Points on a hilly landscape, in no order, each with its height.
From any point a ball rolls to the lowest of the 2 points nearest to it. It stops when none of these is lower. Distance is the straight distance between rows; heights are no part of it.
tek height 1.55: [-13  21  -1   1 -16   2   4 -18  -8   8 -13   7  -2  33 -20   0   7 -12
   8  50 -19  -5  -9]
Bomap height 1.05: [ -7  40 -18  19   7  -5  13 -33 -14   2 -17   6  -5   7  -3  27 -21   2
   1  26 -14  11  -7]
piti height 2.37: [ -3   1  -2  36   0   8   4   3  -8  22   1  -1   6   0 -10  -4   4  -6
  10  12  -2 -12 -13]
duv height 7.77: [  8  -2  18   8  14  -5  -8   0  15 -11  26   7  -3 -38   8 -17   2  -5
 -19 -32  19   8  16]
sevun height 6.20: [ -4   4   3  -9  41 -34 -10  15  -6  -4   4 -13  -3 -15  33 -10  -1  37
  16   0  14  11  -8]
Gol height 4.34: [ 13   4 -13  -4  11  -1   5  23  -3  20   3   5 -13 -19 -13   7  -7  23
  -8  12  15   1  -2]
kikan height 2.73: [ -9  17  13   8  -9  -2 -33 -15   5 -20 -12  -7  15  10  27 -20   6 -23
  18 -14 -22  -1   5]
Muzu height 1.10: [  6  13 -16  15 -15   0  10   8  -4  17 -11  -1  -1 -13 -11  21 -14  -1
  -8   0  13   1  -4]
foru height 1.39: [  0  -5   4   8   7   8   0  11  -9  25 -15  -3   1  24  -8 -12  20  -2
  25  38  -4 -19  -5]
dila height 5.27: [ -1  13  -8  28  32  10  19  -9  27 -13  -5   2  -5 -26  30   6  -1   2
   3 -19  24  25   6]
tubi height 2.67: [  0 -43  -6 -10   8  -7   1  17   4 -13  21   8   2   0   2 -10   9   7
   5 -38  24 -20 -39]
zupaf height 2.74: [  5   9  -5  35  23   9  11   2   3  16   6   7  -1 -33 -13   3 -15   2
 -10   0  12   0  -2]
Kepon height 7.06: [ -6  -5  12  16  21  16   0   3  -2   8  14  12   5 -16 -19 -19  11  -1
  -9  12 -19  -3   9]
bimu height 3.03: [ 12 -13 -17  30  10   8  14   9  -3  12   0   0  -5 -29  -6  15 -22  12
   7 -18  28 -12 -27]
vura height 5.90: [ -6  19  -4  12  12  -6 -19   2 -15   0 -25 -11   7   3  30  -9   4  -1
  41   6  -7  -7  -5]
Dafop height 2.58: [ -1  10  -8  26  20  10  14   7  -3  24   2  11  -2 -26 -26   3  -8   8
 -12  20  -2  -2  -2]
rupom height 2.26: [ -4 -13  -6  15 -37   8  12  -4   3  -3   1   3  12   9 -13  11   4 -22
  -7 -26   3 -14 -14]
Talab height 6.66: [  7  11 -12   1  38   1  22  -3   4  -4 -19   3  -9 -29  11  24 -17  34
   2   9  10  18  11]
nidim height 1.95: [ 10 -41  -8 -29  14  -6  10  12   7  -7  14  12   5  18  -5  -8  10   3
  -4 -23  26 -29 -36]
nofik height 2.35: [ 17 -41  23 -28   6 -13  -6  16  14  10  27  -6  -7  20 -14 -13   9   5
 -19  -2  23 -16   3]
gis height 4.78: [-12  -7  21 -28  23 -20  -8  -9   3 -36   7 -14  -5 -18  34 -13  -1  21
   9 -18   1  17  26]
Mez height 3.61: [ 12 -27  10  -8 -25   9   3   7  12   4   3   0   1  17 -15  -5  16 -14
 -10 -12   9 -17   7]
zaf height 2.81: [-15  11  17   2   6   5 -18 -26   8 -33  -6  -8  14   0  31 -17  -4 -22
  11 -15 -29   9  15]
fugom height 6.91: [-12   8   2   7  12  12  18 -23  -1  -7   0  -2   2 -18 -10  16 -22  -3
 -17   7 -25  20  23]
puse height 1.06: [ 10 -28 -18 -13  -7   3  12  21  -7   2   4   1  -1   4  -4   9   1  11
   2 -14  21 -17 -24]
fusi height 2.40: [  2 -10  -2  30  22   9   1  20 -12  25   3   1  -2 -12  -8 -12   8  12
  21  17   8 -18 -16]
doga height 5.28: [ 11 -16  -9 -20  -5 -11  -4  27   1   9  21  -2 -10  -5  -7   5  -6  19
 -11  -8  27   3  -9]
Dotun height 5.38: [ -3 -24  -5 -35  -3 -23 -10  32  -2   5  19 -20  10  26   8   7  -4  27
  -4  -4  29  10 -21]
sogut height 3.31: [-14  13   5  27  34   7   3 -20   6 -19  -9  -8  10  -6  40 -10   2 -11
  28 -10  -6  13   4]
sige height 2.49: [  7 -24  -5  13  15  12  13  22  -8  31   3  -1  -5   6 -18  -7   8   9
  16  28  15 -24 -14]
kuvup height 7.10: [ 13 -35  16  14  13  16   2  11  10  21  18   4  -4   5 -24 -25  17  -6
  -1   9  12 -26   1]
naf height 2.72: [ -3  15  12  12 -32   0 -17 -22  12  -4   8   1   9  14   0  -7   3 -32
 -14 -15 -22   5   3]
nuz height 7.15: [  9 -28  19   7  14   7 -11  15  12  12  28  11  -8  -6 -18 -27  19   4
  -9  -2  11 -13   4]
Nusin height 7.57: [ -5 -11  22 -12   7  12  -8  -6   3 -18  12   6   2 -24  -6 -16   4   3
 -18 -11 -22  12  30]
rovu height 2.34: [ 12 -27  -6 -26 -21   4  23   5   1  -2 -17   0  12  30  -7   9  13 -13
  -2  -8  10 -28 -11]
fova height 2.42: [ -4 -14  -1  27 -13  10  17  -1  -8  20  -3  -2   7  20 -19   2  10 -11
  12  17   1 -23 -18]
Reb height 2.92: [  9 -14 -23 -20 -23  -8   5  19  -9 -15  -6  -2   5  -1  14  18  -3   8
   3 -39  21  -7 -25]
musab height 1.25: [ 13 -19  13  -4   8   6  -6  14  -5  20  -6  -4  -2  26  -3 -18  25   2
  20  23   4 -21  -2]
besi height 3.62: [  5  22 -16 -36  11 -17  -5  11  -8 -10 -18  -5  -9 -11  21  15 -16  32
   3   1   5  20  11]
Fufi height 3.44: [  7 -41   1 -16 -13  -2   0  16  11 -10  26   6  -4  -2  -9  -5   4   0
 -13 -36  25 -11 -13]
ratif height 6.07: [  5  11  -3   1  31 -20 -10  10 -10  -1  -6  -9  -4 -14  39  -6  -1  26
  27  -5  18   5  -4]
Pizil height 2.68: [ -5  26   0  12 -34  -7 -11 -24   6  -8  -1  -4   9  12  11  10 -11 -34
  -6 -21  -8   7   2]
veg height 7.23: [  3 -21  14   9  30  -2 -13  21   0  13  27   9 -10 -12 -10 -27  19  18
   6  10   9 -12  -5]
zuz height 3.58: [  9 -18  11  -8 -41  11  11  -4  18   4   0   1   6  22 -24   2  11 -27
 -24 -11   5 -12  12]
doliz height 3.99: [  3  -1  -2  36 -15   4  10  -9   6   1   9  -1  10 -18   0  10 -15 -22
  -9 -34  15  -4  -7]
naper height 5.87: [ -2  -3  -7   6 -20   3  -4  11 -13  11 -22 -11   5  21   7   5  10  -5
  30   9   0 -15 -14]
zutup height 6.94: [-10  15   4  10   2  10  14 -21   1  -1  11  10   5 -16 -23   8 -12 -13
 -32   5 -27  16  14]
pidof height 1.57: [ -5   5 -14  31 -20  -3   8  -4 -15  10 -15  -8   7   6   3  18  -5  -9
  18  -5   4 -11 -22]
bedaf height 6.78: [ -4   1  -5   7  36  13  24 -12  -3  -4 -17  -7  -7 -27   4  23 -22  28
   6  17  -4  21  20]
tuko height 3.02: [-10   8   3 -12   4   6 -12   3  -8  -4 -17   1   2   0  -1 -10   8   3
   9  17 -22   0  12]
Mag height 1.41: [ -8 -12  14   1  39   6  12 -11  -6 -19   2 -12  -8 -28  19  -2 -10  23
  11  -1   1  19  27]
zuvi height 7.68: [  0   3  15  -5  13   2  -4  -5   8 -17  12   7   2 -30   5 -10   0  -3
 -18 -23  -3  14  26]
suba height 5.41: [ -3  20  -7  26  13   4  14 -14  28 -14  -5   0   1 -13  30   9  -4 -15
  -2 -28  19  26  10]
fava height 1.50: [  8   6 -10 -20 -21  -4 -10  18  -7   6 -12  -6  -3   5   7   6   2   6
   7  -2  10   1   3]
liri height 7.37: [  3  -5  10 -31   0  -3 -15  15   4  -1   4   7  -7   3  -7 -14  20   9
  -9   4  -5   2  19]
Bime height 5.51: [ -5 -12   9 -41  18 -28 -20  28   2   4  13  -9   0  21   7 -15  15  28
   1  20   3   9  -1]
Kun height 4.23: [ 10  21 -15 -39   2 -24  -5  16   1  -7  -4  -3  -9 -15  13  16 -15  29
 -15  -9  16  23  11]
per height 5.13: [  5  -7  -1 -24  11 -16  -8  28   0  10  19   0 -10  -5  -6  -4   3  26
 -11   8  18   8  -2]
Zes height 5.84: [  9  -3   4 -36  -7  -4 -20  17  -2   5 -14  -5  -7  29   7 -11  20   7
  16  21  -1  -5   8]
Ler height 1.90: [ 15 -13  -1 -31 -35  -8  -6  21   9  -3  14   1  -7   1  -5   8   3   2
 -21 -27  23   4  11]
Muk height 3.67: [  6 -11  12   5 -18   8 -12  10   8   4   8   3   0   2  -8 -13  15 -11
  -8 -15   3  -6   9]
Teti height 1.73: [ -6  42 -16   4 -28  -7   6 -28  -9   0  -9   9  -6  13 -13  24 -17 -12
 -11  20 -11  10  -3]
Lop height 2.32: [-12  22   1  -4 -17   1  -2 -39  -2 -20   9   6   0   9  -5   6 -16 -23
 -19   9 -40  13   6]
nitaz height 4.00: [  2  19 -10  -7 -23   4   7   6   5  10  -5   8  -2  -9 -25  13  -4  -9
 -28   5   0   9  16]
golo height 2.43: [  1 -16   5  13 -22   7  26 -10   1  18  -6  -1   8  32 -26   4   8 -20
   1  20   3 -23 -10]
fodu height 3.56: [ -1  22 -13 -25  -2   0   9   1  -2  -6 -21   4  -7 -21  -9  22 -19  13
 -21   6  -7  19  23]
roba height 1.48: [-10  12  -2  12   0   5   5  -1 -11  23 -18   1   2  25 -15  -4  12  -5
  20  48 -14 -12 -10]
Bimek height 2.59: [  3  -2  -2   2  13  13  13  16  -3  27  -2   9  -5   3 -28  -6  11   4
  -3  38   1 -10   3]
bak height 2.85: [-11  19  -5 -32  -4  -4 -26   1  -8 -24 -30  -9   1   3  22  -5  -3   6
  23  10 -17   0  13]
lis height 3.04: [ -9  15  11   9  19  -1 -15 -14   5 -22 -10  -7  10  -6  39 -16   5 -14
  25 -17  -8   5  11]
vub height 5.89: [-13  17   0  22  -4  -1 -21  -7 -10   3 -19  -8  11  16  16 -10   6 -12
  34  12 -17  -9 -12]
gur height 3.22: [ 18   8  -9  18  19   0  12   2  16   5   0   3 -10 -36   9  16 -20   9
 -10 -20  37  10   1]
Dise height 3.74: [-10   0  19 -21  14  -9 -20 -12   2 -37  -4  -9   0 -12  36 -19   4   6
  14 -20  -8  10  26]
fuv height 5.34: [ 10 -17 -16 -28 -11 -15  -1  29  -7   4  14 -10  -3   9   4  14 -11  27
  -6 -11  29   5 -20]
Lumak height 2.60: [ -3  24  -1  -8 -29  -3 -14  -8   7  -7 -11   1   6   1   1   6  -4 -23
 -11 -12  -9   9  15]
vaza height 2.70: [  4  -4  17 -12 -34   6 -19  -7  14  -3 -22 -10   4  41  -3 -13  20 -25
   5   6 -11 -11   7]
tage height 2.41: [ -5  10 -11  14  20  10  16   9 -12  24 -10  10  -3 -14 -28   5   1  15
  -3  37 -11  -4  -2]
malos height 7.00: [ -5   6  15  29   3   9  -2 -20   6   6  22  10  10   3 -11 -19   9 -22
 -14   7 -39  -1  -5]
Zuvo height 3.53: [ -4   8   7  -6 -20  10   1  -4   9  11  -7   6   2  19 -23  -5  13 -18
 -15  21 -15  -1  12]
fir height 3.57: [  3   5   1 -16 -48   5   4  -1  14   7  -5   3   0  18 -24  10   4 -25
 -24   0   1   2  15]
belus height 2.51: [ -6  12   6 -20 -20   7 -11  -5   8  -9  -6   7   3  -2 -13  -4   5 -13
 -19  -1 -19   9  23]
luga height 1.63: [ -5  22 -12  41 -16  -6   7 -22 -17  12  -4  -1   1  14   0  18 -12 -10
  14   8  -2  -6 -22]
tuf height 2.09: [ 12   0  -2 -13 -36   2  -3  11  13   0   9   6  -3 -11 -15   8  -2 -13
 -29 -27  15   5  17]
bisum height 5.42: [ -3 -15   5 -34   7 -29 -21  34   4   8  17 -19   7  22  12  -5   6  27
   0   7  18  13 -11]
fevo height 2.02: [ -3   6  12  52  18   4   0 -14   4   5  14  -4  14 -12  20 -14   0 -22
  11 -17  -2  -3  -9]
Sakef height 2.66: [ -2   1  19   3 -30   5 -15 -18  11   0 -15  -7   4  50  -6 -17  17 -28
   6  20 -19 -11  -5]
zof height 5.50: [ -3  27  -1  19  -6  -4   3 -23  20 -12  -1  -2   6  -4  26   9 -11 -31
  -6 -28   6  20  12]
Zoz height 0.42: [ -9  34 -18  10  -3  -5   7 -10 -13  11 -26   2  -2   3 -10  19 -12   3
   5  30 -10   4  -6]
Sofet height 2.89: [  9 -24 -23 -36  -1  -4  13  24 -14   1   3  -7   7  30   5  16  -2  25
   4  -2  28  -9 -31]
Zoto height 7.02: [-13   1  12  21  16  17   4 -14  -5   5  11   8  10  -6 -16 -14   5  -8
  -9  18 -38   1   3]
ramo height 2.56: [ -7  -9  -1  40 -15   2   3  -8  -6  -2   1  -5  17  -1  10   3   2 -19
  15 -30   1 -17 -23]
rorit height 6.21: [ -3  -8   9 -12  38 -12   4   4  -5 -11  12   0  -9 -35   4  -3  -5  32
  -8  -2   4  14  15]
rubo height 6.97: [ -8   9  12  16   4   8   7 -27   5  -4  22  10   7  -9 -12  -5  -6 -21
 -27   1 -40  11   8]
Sof height 4.33: [ -8   0  -4   5  34   9  22 -11  17 -26  -9  -6 -11 -23  34   7  -3  22
  11 -13  16  31  18]
vib height 2.28: [ -2   8  -1  35  22   5  -1   5 -11  16  -3   1   6 -15   3  -7   1   2
  17   9  -3  -8  -7]
rogu height 2.16: [ 22  18 -21  -2   0  -5  10  10  10  11 -11   2 -10 -28   2  31 -25  18
 -17 -12  30  13   3]
vikuz height 4.31: [-11 -13  14 -18  32 -14   9  -8   4 -27   6 -16 -14 -24  27  -1  -9  30
   4 -10  10  26  27]
teg height 6.79: [ -6  -9   6 -31  24 -14   1  11 -12 -10   8  -3 -11 -24  -3   2  -9  40
  -9   9  -7  18  18]
dader height 3.54: [-14  -5   6  12  37  13  16 -17   8 -25  -6 -12  -4 -19  34  -4  -4  12
  20  -7   1  24  20]
Kebu height 4.93: [  5   8 -11   9  37  -2  18  -4  23 -14  -6   2 -14 -29  30  10  -3  26
   3 -13  32  26   6]
fut height 6.33: [  1   7  -6 -11  44 -28   4   6   5  -8  -1 -10  -7 -20  34   5 -10  41
   8  -2  24  20  -4]
peba height 2.15: [ 12 -33  24 -24  10 -17 -17  18  12   9  19  -5  -7  25  -4 -21  22  11
  -5   6  12 -11   4]
Megu height 2.55: [ -8  24   4  14  -6  -4 -14 -40  -2 -19   8   1   4  21  17  -7  -8 -27
   5   7 -40   2  -8]
Rane height 3.20: [-16  -5   7 -26   0  12 -14  -4 -13 -18 -19  -9  -1  -2  -5  -7  -2  10
  14  29 -32   3  21]
Pef height 2.97: [  6 -17  15  12   3  -8 -20  14   0  -2  18  -2  -1 -12  13 -21  13   5
  13 -24  15 -10  -4]
lutev height 3.06: [  1 -34 -17  -6  14  -1   9  19  -3  -4  18   7  -2  -8  -5  -2  -5  17
   7 -27  28 -17 -48]
gipor height 2.64: [ -8  11  15  16 -19   4 -21 -22   7  -2  -3  -1   6  36  -1 -20  15 -25
   7  14 -31  -6 -10]
ret height 3.65: [  9 -30  13   0 -11   2  -9  15  11   1  29   6  -7 -13 -11 -14   6  -3
 -13 -27  21 -10   0]
varor height 4.61: [  9   7  -7 -34  -3 -27  -9  24   5  -1  16  -3  -9 -16   4  10 -12  28
 -26 -12  25  23   5]
labon height 7.24: [ -1   0  -4 -46   2   1   2  15  -6  -3  -5   7 -13  -2 -17   4   5  21
 -14  25 -10  12  24]
duge height 2.01: [-18  17  -3   5   4   8   8 -17 -13   1 -10   4   4  -1 -16   6  -7  -2
  -2  31 -31   7   5]
Mudo height 1.53: [-10  26 -13  17  12   3  21 -44 -11  -9  -2   2  -7   5  -2  27 -30  -1
  -5  25 -27  18   2]
dazaz height 5.95: [  1   9   0   0  19 -13 -23  13 -16   0 -12  -9   0  -3  31 -14   8  18
  38   2   2  -5  -6]
fese height 2.13: [ -4  36 -13 -11 -10  -8  -4 -10   4 -11 -29  -4   1  -4  18  20 -17  -9
   3  -7   1  15  16]
riva height 1.56: [ 15 -27  13 -16  14  -6  -6  21  -1  19  11  -5  -7  24  -4 -16  18  12
   7  19  15 -19  -1]
pem height 1.65: [-10  38 -10   8 -22  -2  -2 -33 -14  -3  -4   9  -4  24  -8   7  -9 -14
   0  29 -24   3 -11]
zona height 5.80: [  6  -7  10 -50  11  -9 -15  16  -4   3  -9  -3  -7  31   2 -15  22  18
   8  34  -6  -5  12]
los height 2.79: [  1 -35 -13 -29  16  -9  10  25  -6   6  21  -8   5  23  -5   7 -10  29
  -2   0  33  -6 -39]
Sukos height 2.22: [-14  17  -8   8  12   8  14  -3 -16  16 -16   5  -1  -1 -25   7  -1   7
   3  45 -23   2  -2]
pif height 1.92: [ -6  39 -16  -3 -15  -8   3 -16  -1  -3 -24   0  -1   0  -1  25 -19 -10
  -9   6  -7  15  10]
dozi height 2.63: [ -1 -20 -12  22 -10   4   7   6  -7  -7  -1   2  11 -11   5   3   1  -9
  12 -36  13 -20 -27]
reku height 2.52: [ -6   3  -2  40 -26  -4   2 -25 -12  -2   4  -5  13  16  11   9  -4 -25
  13 -21  -7 -11 -24]
domu height 2.61: [-10  19  11  25 -10  -3 -25 -28   0 -10   2  -2   9  24  18 -17   3 -27
  15   3 -34  -5 -13]
Semid height 1.40: [ 11 -34 -18 -22   3   6  22  14   3   0   8  14   1   7 -16   5   2   2
  -6 -18  25 -25 -28]
nefot height 3.73: [ -8  21  -3  20  23   3  14 -20   8 -10  -7   1   5 -13  16   9 -11  -9
   1  -6  -5  19  11]
vaduf height 1.97: [ 15 -39   7 -18  -3   3   6  16  11  12  26   4  -9   6 -23  -5   5   2
 -17  -6  26 -16  -1]
fozaf height 7.46: [ -5 -14  23 -22   7   6 -15   3   2 -13   8  10  -3  -8 -11 -22  18   9
 -11   0 -22   5  25]
zab height 1.82: [-17  21  -3  15   8   4   8 -36 -17  -6   1   3   0   6  -5   8 -17  -7
   1  28 -38   8  -2]
Zem height 1.70: [ 14  -2  -6 -31 -26  -6  -8  21   3   6   1  -1  -9   7  -3   6   7   4
 -10  -6  12   4  10]
Bikot height 3.86: [ -1  21  -8  -6  -4   3  12  -2   5   1  -6  11  -1 -26 -19  18 -13  -1
 -33  -1  -4  17  23]
nop height 3.55: [ -6  22  -1  -1 -37   2   3 -13   5   8  -3   7  -1  20 -22   7   1 -22
 -16  15 -10   5   5]
sude height 1.45: [ -1   6 -28  16 -27  -3  18   1 -14   9 -25  -8   4   2   0  33 -14   0
   9  -6  11  -9 -25]
kuv height 3.12: [  6 -44   9  -5  -4  -7  -9  17   3  -8  17  -2   1   9   6 -15  18   4
   9 -27  18 -19 -19]
Seloz height 2.53: [  5 -13  19  29  22   1 -17   8   0   3  20   2   2 -23  13 -28  12   3
  13 -16  11 -12  -6]
Popus height 3.78: [ -2   9   8  10  -5   5 -10   0   3   4   1   6   6  -9  -1  -9   6 -12
  -5  -5  -9   1  11]
Lotel height 7.85: [ 10 -14   8  20  13   0  -3   8   9   4  26   4  -9 -38  -2 -10 -12   1
  -9 -29  32  -2  -5]
Gubad height 2.44: [ -3  -3   4  11 -34   3  15 -16  -6  10 -10  -3   4  43 -15   5   9 -22
  10  24  -3 -16 -14]
nuva height 2.33: [-14   6   7 -21 -15  15  -3 -14   2 -14  -5   5   4  -3 -20   1  -5  -9
 -22  12 -34  14  25]
penan height 2.71: [  2   5   8 -32 -32   1 -32   5  11 -12 -22  -6  -2  29   7 -14  18 -13
   8   2  -9  -4  14]
maf height 5.69: [ -1 -15  13 -36  28 -13 -12  19  -5   8   4  -2  -8  22   0 -19  25  26
  10  33  -8  -4   6]
nafa height 3.35: [-17  -8   9 -23   1  19  -1  -5 -11  -6 -18  -3  -2   9 -21  -6   5   7
   7  47 -35   1  18]
Mub height 3.50: [  1  -2  20 -11  -3  15   9 -11  11  11  -8   9   2  24 -32 -13  16 -18
 -21  35 -20  -6  18]
bug height 3.45: [ -6   0  10 -22   6  14   8  -4  -2   8 -17   6   0  20 -27  -9  15  -5
  -3  49 -24  -5  15]
mepag height 2.57: [  3  -4   8  -7 -24  -4 -30   9  -1  -7 -10 -10   4  11  23 -13  15  -5
  22 -22   1  -6   2]
Zilu height 4.20: [ 12   1 -10 -15  -7   3   5  23   0  17   2   6 -10  -7 -18   6   2  10
 -15  12  14   2   8]
sitiv height 5.47: [ -6 -11  12  -6  35   1  -3   8 -14  -4   9   6  -6 -27  -5 -14   5  27
   2  11 -10   4  14]
Nisog height 7.14: [  2   6 -10 -38  11  -7   3  19  -9  -3  -3   5 -11 -16 -10   8  -6  34
 -15  16  -4  16  16]
bida height 3.88: [ -4  20   7  25  -3   0  -5 -18   4   1   7   3  11  -3   6  -2  -4 -24
  -7 -11 -14   5   2]
Kame height 1.31: [ 11 -10 -14  -7 -18   1   2  23  -9  10  -5  -5  -3   3   0  10   1   7
   8  -7  16  -8  -9]
Dodu height 1.72: [ -1  20  -6  52   2  -3  10 -24 -10  14  11   2   3   4   2   9 -12 -13
   6   2  -4  -3 -18]
kos height 3.49: [-14  24  -4  36  32   1   6 -24   1  -7 -12  -5   7   3  30   2  -7 -11
  28   4 -10  10  -5]
Divuk height 1.60: [ -9  21   3   6 -18   5  -5 -29  -4  -2   3   9  -1  27 -14  -4   3 -19
  -5  31 -34   1  -7]
mapez height 6.85: [-12   2   2   6  23  14  16 -16  -9  -7 -13 -13  -2 -19   1  15 -24  12
   4  16 -18  18  26]
Dovop height 3.98: [ -5  17   9  34  12  -1   3 -32   9  -4  22   4  10  -3  15  -7  -5 -30
  -6 -11 -28   9  -2]
bunem height 2.54: [ 11 -39  -4   2  24   7  11  23  -7  25  17  -1  -9   5 -18  -8   3  17
  13  18  24 -22 -23]
Kura height 3.60: [ 19   1  -6  -1  -3  -9   4  11   9  -1  10  -2  -9 -30   8  14 -20   8
 -15 -30  37   8   1]
fudup height 3.81: [ 14 -16  -4  -6 -19  -7  -1  12   6 -10  17  -1  -4 -25   4  10 -13   0
 -13 -46  33   0  -6]
mopu height 3.41: [  0  -5   4 -14  14   7   2  15  -3   6   8  14  -8 -16 -22  -8  10  15
 -16  17  -6   3  17]
bonar height 2.48: [ -1   8   2  32 -40   0   1 -32  -7   2  16   4   4  28  -2   4   1 -26
   1  -9 -15  -8 -20]
susu height 4.08: [-13   9   9  23  21   4   9 -36   5 -15  13  -3   8  -2  17  -4 -12 -21
   1  -2 -34  14   5]
pozig height 2.30: [  3 -21  -9  -6 -32   8  25   0   5   3  -8   2   8  20 -19  13   7 -19
  -8  -9   9 -20 -11]
boteb height 2.96: [ 11  26 -16  -9   7  -5   8   5   5   2 -19   2  -7 -24   4  24 -17  14
 -13  -5  14  16  15]
pemov height 2.21: [  4  -7  -1   7 -39   8   6   1  11   3   8   5   6  -4 -19  10  -1 -21
 -23 -26   8  -3   3]
tafo height 1.64: [ 17 -28 -20 -36 -14   6  27  15   1   1   0   6   2  14 -18  16  -1   1
 -17  -9  26 -19 -15]
zun height 3.13: [-12   3   9 -32   4  -5 -25  -6  -5 -36 -15 -10  -2  -5  27 -11  -3  11
  19  -5 -17   6  24]
sov height 2.39: [  7 -23  -7 -21 -32   1   4   9  -3 -10 -21  -4   9  30   9   5  19 -11
  11 -20   6 -22 -13]
kupe height 7.30: [  6  -8   7 -47   0  -4  -4  16   5   0   7  10 -12   6 -18  -6  16  13
 -23  16  -4   9  26]
pivas height 2.45: [ -9  15   6   5  -5   0  -2 -47   4 -27  15   1   0  10  12   0 -18 -27
  -9   0 -46  11   5]
donan height 1.44: [ 16   8 -26   2 -19   0  15  13   0  13 -13  -3  -5 -19  -6  34 -25  11
 -11 -13  24   3  -6]
Telen height 5.86: [  5  -3   0 -20 -22   2 -12  12  -4   7 -26 -11  -1  34   7  -3  16  -7
  25  18   1 -14  -2]
Tuk height 2.69: [  0   1  15  15 -17   1 -30  -3   2  -7  -7  -9  12   8  25 -20  14 -18
  23 -24  -9  -7  -1]
tor height 2.80: [ -2   5   0  -6   8   9  -1  10  -6  10  -7   9  -2  -5 -14  -7  11   4
  -1  21 -10  -1   9]
mevum height 1.76: [ 17 -30 -10 -23 -11   8  18  18   5  14  14   3 -10   2 -26  10  -4   3
 -19  -2  28 -13  -5]
tisel height 3.25: [  9 -37  -3 -31 -17  -9   0  16   7 -16  14   2   4  15   2   1  11   2
 -10 -38  22 -12 -17]
vavig height 3.48: [-10  15   2   1  16   5   1 -11  -4 -12 -12   0   6 -14   8   2  -8  -2
   5  -1 -16  10  17]
rer height 4.47: [  0 -12   8 -18  24  -9  -8  20  -2   5  18   9 -10 -11 -11 -14  14  25
  -8  14   1   3   8]
setof height 2.46: [ -4   9  -1  26 -34   2   7 -21  -8  12   4   2   2  30 -13   4   4 -19
   4  14  -9  -8 -16]
Loru height 1.86: [ -3  18  -1  56  18  -1   7 -23   0   9   9  -1   9  -2  19   2  -8 -20
  11  -7  -3   1 -14]
kop height 2.99: [ 11  27 -18 -24   0 -15  -7   9  -4  -5 -23  -8  -6  -8  27  17 -14  16
  10  -9  15  15   9]
Fedod height 7.82: [  6 -16  19   9  11  -3 -14  10  13   1  36  10  -8 -32  -9 -24   4   3
 -17 -23  19  -2   4]
zakom height 2.90: [ 16   2 -10  28  21   5  11   9   4  17   2   3  -9 -36  -6  12 -22  14
  -4  -6  30  -2 -11]
Rozol height 2.14: [-11  14   7  35  18   4  -6 -11 -10  10  -1   1  13  -1   6 -13   6 -10
  18  11 -22  -6  -9]
vesim height 3.93: [-13  22  -5  30  23   2  18 -37   6 -14   4   2  -1   3  18  11 -15 -15
   4   2 -22  21  -1]
Tid height 2.19: [-18   8   8  -5  -9  11   2 -25  -6 -13  -1   0   3   2 -17   2 -12 -10
 -14  23 -42  11  12]
por height 5.88: [-11  17 -11  18 -14  -4  -8  -1 -18  15 -25 -10   5  20   6   6   3  -5
  33  23  -6 -11 -18]
kiti height 2.75: [ -3   8  15   4 -26   8 -10 -14  17   0  11   7   7   8 -17 -12   9 -28
 -27  -7 -25   7  12]
Baleg height 3.59: [ -7  25  -8  46  22  -4   2 -13 -13  11 -15  -5   8   1  19   6  -7  -5
  31  10  -5  -3 -15]
vul height 1.99: [-14  22   1  29  14   1  -2 -30 -15   0   2   2   6  11   5  -4  -4 -11
  14  22 -34   0 -13]
losul height 2.78: [  1   2  15  14 -30   8   1 -17  17   9  15   6   4  27 -22 -10  10 -30
 -23   4 -18  -3   0]
kofa height 3.33: [  8 -30  20   4 -13  -5 -25  13   5  -9  14  -6   1   7  14 -21  22  -1
  11 -31   9 -12  -4]
nef height 0.84: [ -4  23 -12  11  -8   1   5   0  -7  14 -14   2   1  -5 -13  12  -6  -3
  -5  13  -5   3   2]
Zos height 2.50: [  8  24 -13  -1 -10 -10  -3   1   3  -5 -23  -9   0  -8  30  19 -13  -3
  12 -23  18  10   8]
Gukub height 3.08: [  8 -23 -15 -34 -25 -13   0  21   0 -16  12  -2   1   5   7  12  -3  11
 -12 -38  26   1 -19]
fefu height 3.92: [  8 -11  -8  12 -22   2   7   3   7  -9   4   0   4 -23   1  13 -14 -13
 -11 -45  24  -4  -5]
Bik height 2.76: [ -5  10   5 -36 -15   1 -32   6   2 -20 -21  -2  -3  14   9 -13  12   0
  11   7 -18   2  18]
Laz height 2.47: [  4 -17   7  -5 -32   4 -12   8   2  -4 -10  -7   6  21   7  -5  18 -12
  12 -19   1 -14  -1]
vute height 3.10: [  7 -25 -21  15  13   6  14  19  -9   9   4   2  -5 -18  -6   7 -14  19
  13 -15  26 -18 -40]
dobi height 6.49: [  8  13 -11  -9  37 -13   8   5  -1  -4 -12  -1 -10 -25  22  12 -12  36
   5   2  16  15   6]
pak height 2.65: [ 12 -36 -11 -17  15   0  12  25  -9  17  15  -5  -5  15  -9   4  -3  22
   4  10  30 -16 -27]
Lotet height 7.09: [  1 -12   9  26   9  18   2  10   6  22  16  10   1  -6 -24 -19  12  -8
  -7  11   1 -13   2]
bofek height 2.77: [  6 -15 -21   5 -11  -2   9  13  -9 -11  -8  -1   8 -12  14  15  -6   2
  11 -38  19 -14 -29]
keput height 3.24: [-10  17  -4   3  20   3  -2  -2 -14  -1 -20   0   2 -10   6   1  -4   8
  16  17 -16   2   7]
lat height 4.09: [  6   7  -4 -25 -14   6   6  14   6   7   2  13  -8 -11 -29   6   4   1
 -31   7   2   9  22]
kav height 2.20: [  1 -11  14  45  10   8 -12   2  -4   7  11  -4  12 -12  14 -20   8 -11
  21 -19   2 -15 -12]

Call two points neighbours if one is among the 2 nearest of the other. Go from one point of each pair to the other, from neighbour to neighbour, staying as low as possible. Name the highest point that can't be avoided.
zab / puse => vute
Mag / tor => gis
musab / puse => nofik

Where does a ball stop that starts at each point below?
Lotet => tor
Dovop => tor
Fedod => tor
kofa => Zoz
Zilu => Zoz
kos => puse
Zes => tor
